A landscape with many valleys, sampled at points; each row gives a point and its height.
A ball rolls from a point to the lowest of its 2 nearest points, and stops where none of them is lower. Distance is the straight distance between rows; heights are no part of it.
z94 h=239: [ 13  18   0  11 -16 -15   3  -4 -34   6   9  -5 -10   7 -25 -18  23  -2
 -11   2 -14  11]
z464 h=80: [  7   1  35 -25  -7  -2 -26  -5  17   5 -28  -8   2   9  -1   3  -9  -9
   5 -23   9 -13]
z405 h=429: [-24 -25   1 -16  10 -18   9   6  21 -10  19  30  10   8   0  16  11  -1
 -13  21   6   3]
z878 h=238: [-15  -3  25 -25  -2 -16 -22  19  -3  -2 -28 -18  16  -1  -9   0   4 -10
  12 -14   4   1]
z757 h=342: [-10 -21  18  -7 -11 -35  -6  -4 -18  16 -12   1  35   3   2  -8  18   9
 -11  14  25   3]
z453 h=242: [ -1 -16 -22  -1  -5  10  10   0  11 -20  15  10  11 -25  10   9 -13   5
  14  -8  -7 -36]
z684 h=145: [ -3  -1   9  -8  13   1  18  -4   0  14 -25   3  12   2  28  -1 -10   4
 -11  -1  16   1]
z703 h=245: [ 17 -12  -8  28 -13   4  -7 -11  22 -19  41  18 -17  23 -26   1  12  -1
   7   0 -25 -12]
z216 h=304: [  2   4 -10 -21 -19 -15 -10  11  -8  -7 -13 -17  -1  -7 -27 -11  34  -6
  -9 -11  14  -4]
z988 h=293: [ 14  13   7  -3   0  10  17  -3  29  12  15  36 -22  20  19   9  18  -9
   0  -2  -7  -3]
z946 h=337: [-23  19  12 -11  19   0 -29  41   5   3 -18 -43   2  14  -2 -20  -3  -7
  10 -12  -3  21]
z273 h=199: [ 12   3  -9  11 -14  10  13 -20  -6 -29  14  12  17 -22  19 -15  -9   5
  20 -25 -13 -38]
z532 h=369: [  5 -24 -10  12  -7  -9 -18 -34 -14   7 -10  -3  38  -8  12  -8 -16  20
   0   3  19 -11]
z640 h=436: [ -7  17  37 -14  20  -9 -21  24   2  15  -4  -8 -15  11   4   3   3 -17
   3  22  -6  17]
z735 h=275: [  7  13 -21   5  -3  23   3  -1  27  35  16  26 -39  -3  18  22   5   5
  20   8  -4 -14]
z417 h=283: [-25  43  -2  -7  12  -8  -6  30 -16   1 -18 -13   2  13  13 -17  26  -6
   7 -19   2  15]
z742 h=154: [  0 -15  -9  39  20  -5  15 -11 -20 -23  26  -3  21  15  -6  -6 -13  -1
 -23  19 -14  15]
z328 h=644: [  8  22  36 -12 -17  11  21  10  -9 -33   5  26   1   2  19  21  18 -30
  20 -26 -12 -32]
z115 h=285: [-10  -5 -31  19  19  -4  22   6 -26 -22  18 -32  22 -10 -20 -17  14   3
 -21   5   4  26]
z260 h=202: [  8 -11  -5  49   3  -9   7 -20 -33 -13   9 -15  28  14 -24 -20   4   7
 -24  10  -6  23]
z329 h=494: [-27  22 -13  -2  31 -19   3  24   2  13   2  10 -14  14  12   5   0  14
   7  22   7  27]
z469 h=264: [  2  -2 -34  24  10  27   4 -12  35  28  10  15 -23  -3  26  14 -12  15
  12   0   1  -6]
z955 h=248: [ -3  -7  27 -15   5 -18   7  -5   1  -4  -6  16  22  18  16   4  -1  -9
  -6  -5  11  -5]
z194 h=314: [ -9  -9 -25   8   7   6 -23 -22  21  16  -6  16   6   3  31  19 -34  27
  24  -4   6  -6]
z669 h=544: [-24  23  11 -12  23  -4  -3  20  -2 -14  19  16   2   0  23  17 -22  -4
  21   7 -13 -10]
z912 h=321: [-11  -2  -6   0   0 -13   6   9 -34  25 -11  -3   4 -15  -3  -1  13  19
  -5  32  27  11]
z266 h=358: [-11 -39 -32   3  -1  -1 -21  -8  29   7   8   1   8 -19  -8  21 -13  12
   5  10   6 -15]
z843 h=116: [ -2  19   4   5  -8  -4  13   8 -36   0 -18 -22  17 -26  10 -20   2  -1
  -8 -11   0  -4]
z466 h=633: [ 34  -2  30 -10 -19  13  36  -5 -13 -17   0  17 -11 -11  -6  -6  -3 -19
 -19  -5 -18  -6]
z346 h=265: [-10 -21   3 -20 -25  -6 -20  -7   5  -4  -7   4  16 -28   1  25 -18   7
  20   1   7 -39]
z625 h=288: [-19   6 -39  10  25   2 -11   9  22 -14  11 -16  -5  13  -3   1 -12  11
  -2  -7  -9  19]
z848 h=206: [  6   0  19 -11 -21  -8 -23 -17 -10   9 -13  -4   3 -11  -3  12 -13   3
  14  -2   7 -20]
z456 h=171: [ 31 -15 -12  24  -2  24  12 -15  -9 -14  18  -5 -24  -3 -23   4 -17  -7
 -19  -2 -17  11]
z141 h=348: [-25 -14   2 -12  31  -5  10   8  22  18 -21  11  -2   8  18   6 -17  12
  -7  25  30  26]
z513 h=153: [ 13  -5   0   9  -8   4  24  -9 -39  17  -5  -9  -8 -12 -11  -8   3   1
 -28  18   4  21]
z262 h=229: [  5  14 -10  11 -11 -15  -9 -16 -35  10  -6  -7  16   6  -5 -23  23  14
  -2  -3   7   5]
z917 h=386: [-13 -33  -9   2   1 -17 -15  -1  26 -13  27  15  13   0 -12  23 -10  12
   2  14  -1 -10]
z65 h=362: [  1 -22 -12 -23  -7   7  13   6  31   7  -3  21  -4  -3  -8   7  25  -6
 -13  -1  14  -7]
z134 h=100: [ 21 -13  10  22  -2   3  22 -17 -34  -6   8  -3  -5  -7 -17  -1 -15  -4
 -19  15 -17  10]
z943 h=284: [  2  -4   0  13   3  13  11 -11  37  27  27  45 -24  15  26  23   7  -3
  18  12  -7  -9]
z723 h=312: [-21 -10 -12  13  18  -4  17  21 -27  13   7 -23   2 -20  -8  -7   2  15
 -12  37   9  19]
z677 h=366: [ -3 -23   7 -17  -3 -13  22  11  -3 -29  16 -22  13 -13 -36  -7   8 -19
 -21   6  -8  10]
z199 h=266: [  8 -23 -21  32   5  18 -10  -9  31 -14  26  -6 -13  15 -25   6  -5  -8
  -7   1 -21   6]
z349 h=356: [ 16 -22  22   6 -24 -23  -9 -29 -21  14  -6   5  35   6   9 -11  -2  13
  -4   5  15  -9]
z866 h=359: [ 10  23 -10  12  17  18  -4  10 -12   6  -3 -37 -29   4 -17 -19   1   3
 -13   1 -10  27]
z460 h=339: [-15 -12 -25  -1  -2   9 -24   0  18  12   9  10   0 -22  16  27 -23  17
  35   9  -2 -20]
z471 h=273: [ -3 -10 -36   0 -21  10  -1   2  29  -7  16  16   8 -19   0  -3  13  -1
  26 -21 -16 -36]
z660 h=517: [-31   8 -13 -17  22  -6   5  24  15 -11   8  16   3   2  13  14  -1   4
  12   4  -2   7]
z17 h=636: [ 15   7  28 -14 -19  -1  24  -6 -15  -3   7  28 -10  -1   5  14   9 -12
  -6   3  -2 -19]
z626 h=654: [ 21  17  71  -5  -8   3  -2   7 -23  -2 -16  -4  -3  10   6   3  -1 -32
  12  -9 -24   1]
z916 h=214: [ 11   1 -26  22  -9  17   2 -11  -6 -10  20  -1 -14 -12 -13   6 -11   7
   0   4 -11  -9]
z458 h=302: [ -6   7 -39  24  10   4   7   4 -34  -4   6 -22  -4 -18 -11  -6   6  11
  -8  16  10  19]
z540 h=231: [ 19  13 -16  13 -14  -2 -29 -15  15  -5  30   8 -25  31 -27   2  22   5
   7 -11 -21  -7]
z67 h=282: [  9   3  11 -22 -17 -12   8  13  -3  -8  -2  -4 -16   7 -36 -11  30 -22
 -24  -8   8  14]
z365 h=577: [-10  -8  17 -10  -5   0   3  -6  -3   6 -15  17  19 -18  38  28 -34   8
  18   3  20 -27]
z418 h=246: [-14  14 -14 -11  28   7   3   4  26  20 -26  14 -11  15  27  -2  -8  21
   3   3  25  32]
z760 h=244: [  2   2 -32  25  19  19  -1 -12   9   4  14   1 -12  -8  14   8 -32  17
   5   6  -1  -4]
z148 h=257: [ 18  19   2 -15 -21 -10  17   5 -23 -18  16   0 -17   5 -29 -13  29 -16
 -17 -13 -15   5]
z951 h=563: [-10  11  25  -6   1  -1   2   7   0  -4   2  16  -4  -9  24  28 -25  -2
  29   6  -4 -26]
z930 h=278: [-22  10 -28   5  24  -2 -10  -9   5   8   0   5   8   3  24   2 -21  28
  12   3   7   3]
z82 h=313: [ -5 -15  -3 -34 -22  -2 -12  15   0  -9  -5  -9   1 -42 -17  24  -1  -5
  12   2  14 -22]
z730 h=163: [ 16  26 -28  16 -14  13  -4 -24 -18 -17  -1  -7  17 -10  17 -19 -13   9
  14 -23  -9 -23]
z35 h=373: [  6  -6  -7  21  12  12  -8   0  -1  14  -3 -28 -29  10 -30  -5  -2   0
 -17  21   7  35]
z192 h=412: [ -8 -11   9 -16  20 -14  23   4  12  11  -5  30   4  14  13   8  13   1
 -24  25  23  21]
z895 h=472: [-18  23   7  -9  26  -5 -15  15  11  18   0   9 -31  19  10  16 -11  -3
  13  22  -3  19]
z208 h=198: [ -2  20 -28   3  23  13  30   6   4  -7  -3   2  -3   6  11 -20  17   0
 -22 -12  10  13]
z792 h=179: [ 16  -2  29  -7  -9   6  21   4 -24  23 -24 -18  -4 -16  -7 -12  12  -4
 -25  10  14  13]
z268 h=621: [ 31 -11   1   6 -31  10 -14 -31  16   8   2  13 -10   5 -10   3  12   4
  11 -21  -6 -22]
z54 h=183: [ 12   8  26  -3   1  -3   0   7  -5  14 -24 -20   1  11  -5 -24   8 -12
 -17 -10   3  15]
z718 h=608: [  5  -2   9  -7 -15  -5  -7 -32  22  -5  -9  28  22  15  31   1  -7   9
  16 -25  10 -22]
z278 h=346: [  5 -21   0 -20 -13  11   3   4  27  10   6   4 -29 -18 -23  15   5  -8
  -5   3   2  -5]
z961 h=334: [  6 -21  -5  -4   2   8 -31  -6  27 -12  -6 -35  -1  -5 -28  -3 -15  -4
   0 -17  -9   3]
z678 h=190: [  3  24 -31   4  -6   3 -18 -18  -3   4  -8   3  -2  -5  11  -4   0  14
  17 -17   3 -13]
z583 h=333: [  5  -5 -21 -20 -25  18   0  18  13   4  -2  -6 -22 -36  -7  18   2  -6
  14  -3   3 -18]
z201 h=149: [ -2  12 -26  -3  16  14   9  -1  10  16 -24   0 -19   6  10 -17  11   9
 -17  -6  26  19]
z501 h=138: [  6  21 -10  22  -7   3  -9  -5 -39  -5  -9 -27  28 -20   9 -30 -11   7
  10 -23 -14  -6]
z602 h=663: [ -6  11  62 -10  11  -5 -12  20  -7  -1 -22  -5  17  20  18  11  -3 -28
  14  -5 -20   9]
z384 h=398: [  4   7  18  -4  24   4 -18  10   6  23 -10 -21 -33   4 -21  -2  -5  -9
  -7  31   0  30]
z799 h=224: [ -2  12   0  23  24   1  28   7 -25 -16  27 -11  -5   4  -3 -10 -15 -13
 -22  22 -24  23]
z30 h=234: [-19  -1 -20  10  31  -5   7   1   1 -15  11  -9  12  18  -4  -8  -5   0
 -14   8  -8  18]
z682 h=329: [-12  -8   9  -8 -19 -30  -2  17 -21  32 -19  11  15  -7   8  -8  32  20
   0  20  35  13]
z942 h=308: [-14  23   4  -3  16 -14 -16  28  -7   3  -9 -28   1  20 -12 -22  24  -4
  -2  -2  -6  24]
z950 h=319: [-12 -19  -6  -6  11  -7  24  13  -9 -16  -5 -27  25 -13 -19 -21   5  -6
 -27   5  11  17]
z189 h=298: [  4 -33 -15  17  -5   5 -27 -15  22 -24  14 -20  11  11 -36   2 -10  -1
  -4  -6 -10  -1]
z172 h=592: [ -1 -14  19  -3 -11 -10   8 -30  -4  -3  -8  19  39   4  41   5 -24  14
  10  -9  22 -22]
z786 h=618: [ 17 -18   2 -13 -28   7 -12 -24  37  11 -16  16  12   6  10   4  10   0
   6 -35   9 -19]
z321 h=336: [-10  17  -9   1  28  12 -17  14  14  10 -16 -35 -18   7  -5 -14 -16  -4
  -2  -6  -2  22]
z505 h=212: [  3  27 -15   3  -4   2 -20  -6   3   2   3   1 -19  17  -8  -3  14  11
   4 -12   0   0]
z332 h=376: [-14 -11  24 -18   0 -15  -8  -4  24 -24  15  24  16  17   4  14  -3 -12
  10  -9  -7 -18]
z617 h=81: [ -4  10  -7  -6   4   5   8   6 -13   4 -16 -17  -2 -15   9  -4  -3  -2
   0  -2  16  -1]
z138 h=625: [ 31 -22  18  15 -29  22  -2 -25  11  -3   8   9 -18  -9 -12   0 -20  -5
   4 -11 -20 -21]
z277 h=301: [-17   4   1 -23  -3  -9  -3  29  -7  -3 -32 -17  14  -3 -13 -22  32  -2
  -1  -8  20   5]
z461 h=243: [ -5  36  -4   2  31  -1  15  18  -1   5 -13  -1  -2  28  23 -20  15  -1
 -11 -12   2  24]
z713 h=649: [ 12  27  43   2 -15   3   2   2 -21 -22  -3   6  -7   2   7  12  -2 -21
  20 -14 -17 -20]
z220 h=220: [  2  -6   6  30  -6 -18 -11  -9 -29  14   6 -28  31  17  -6 -29   9  17
 -16   3 -11  11]
z905 h=473: [-20 -12  16 -31   0 -25 -21  20  25 -19  17  11   3   6 -19  18  -1 -16
  11   9 -15  -7]
z401 h=629: [ 43 -15  24   6 -20  27  28 -10  -4 -11  10  20 -31 -17  -3   0 -23  -9
   3  -5 -30 -13]
z182 h=639: [ 16   6  29 -23 -34  20  28   6   5  -9   0  32 -17 -14  10  24  13 -27
  11 -15  -6 -33]

Call two points neighbours if one is among the 2 nearest of the other. Go from one point of each pair to the other, from neighbour to neighbour, staying as low as possible. Name the highest point that can't be avoided.
z115 and z464 => z677
z464 and z742 => z216
z201 and z134 => z942

Where does a ball stop that starts at each point below?
z532 => z115
z216 => z742
z65 => z464
z677 => z742
z626 => z321
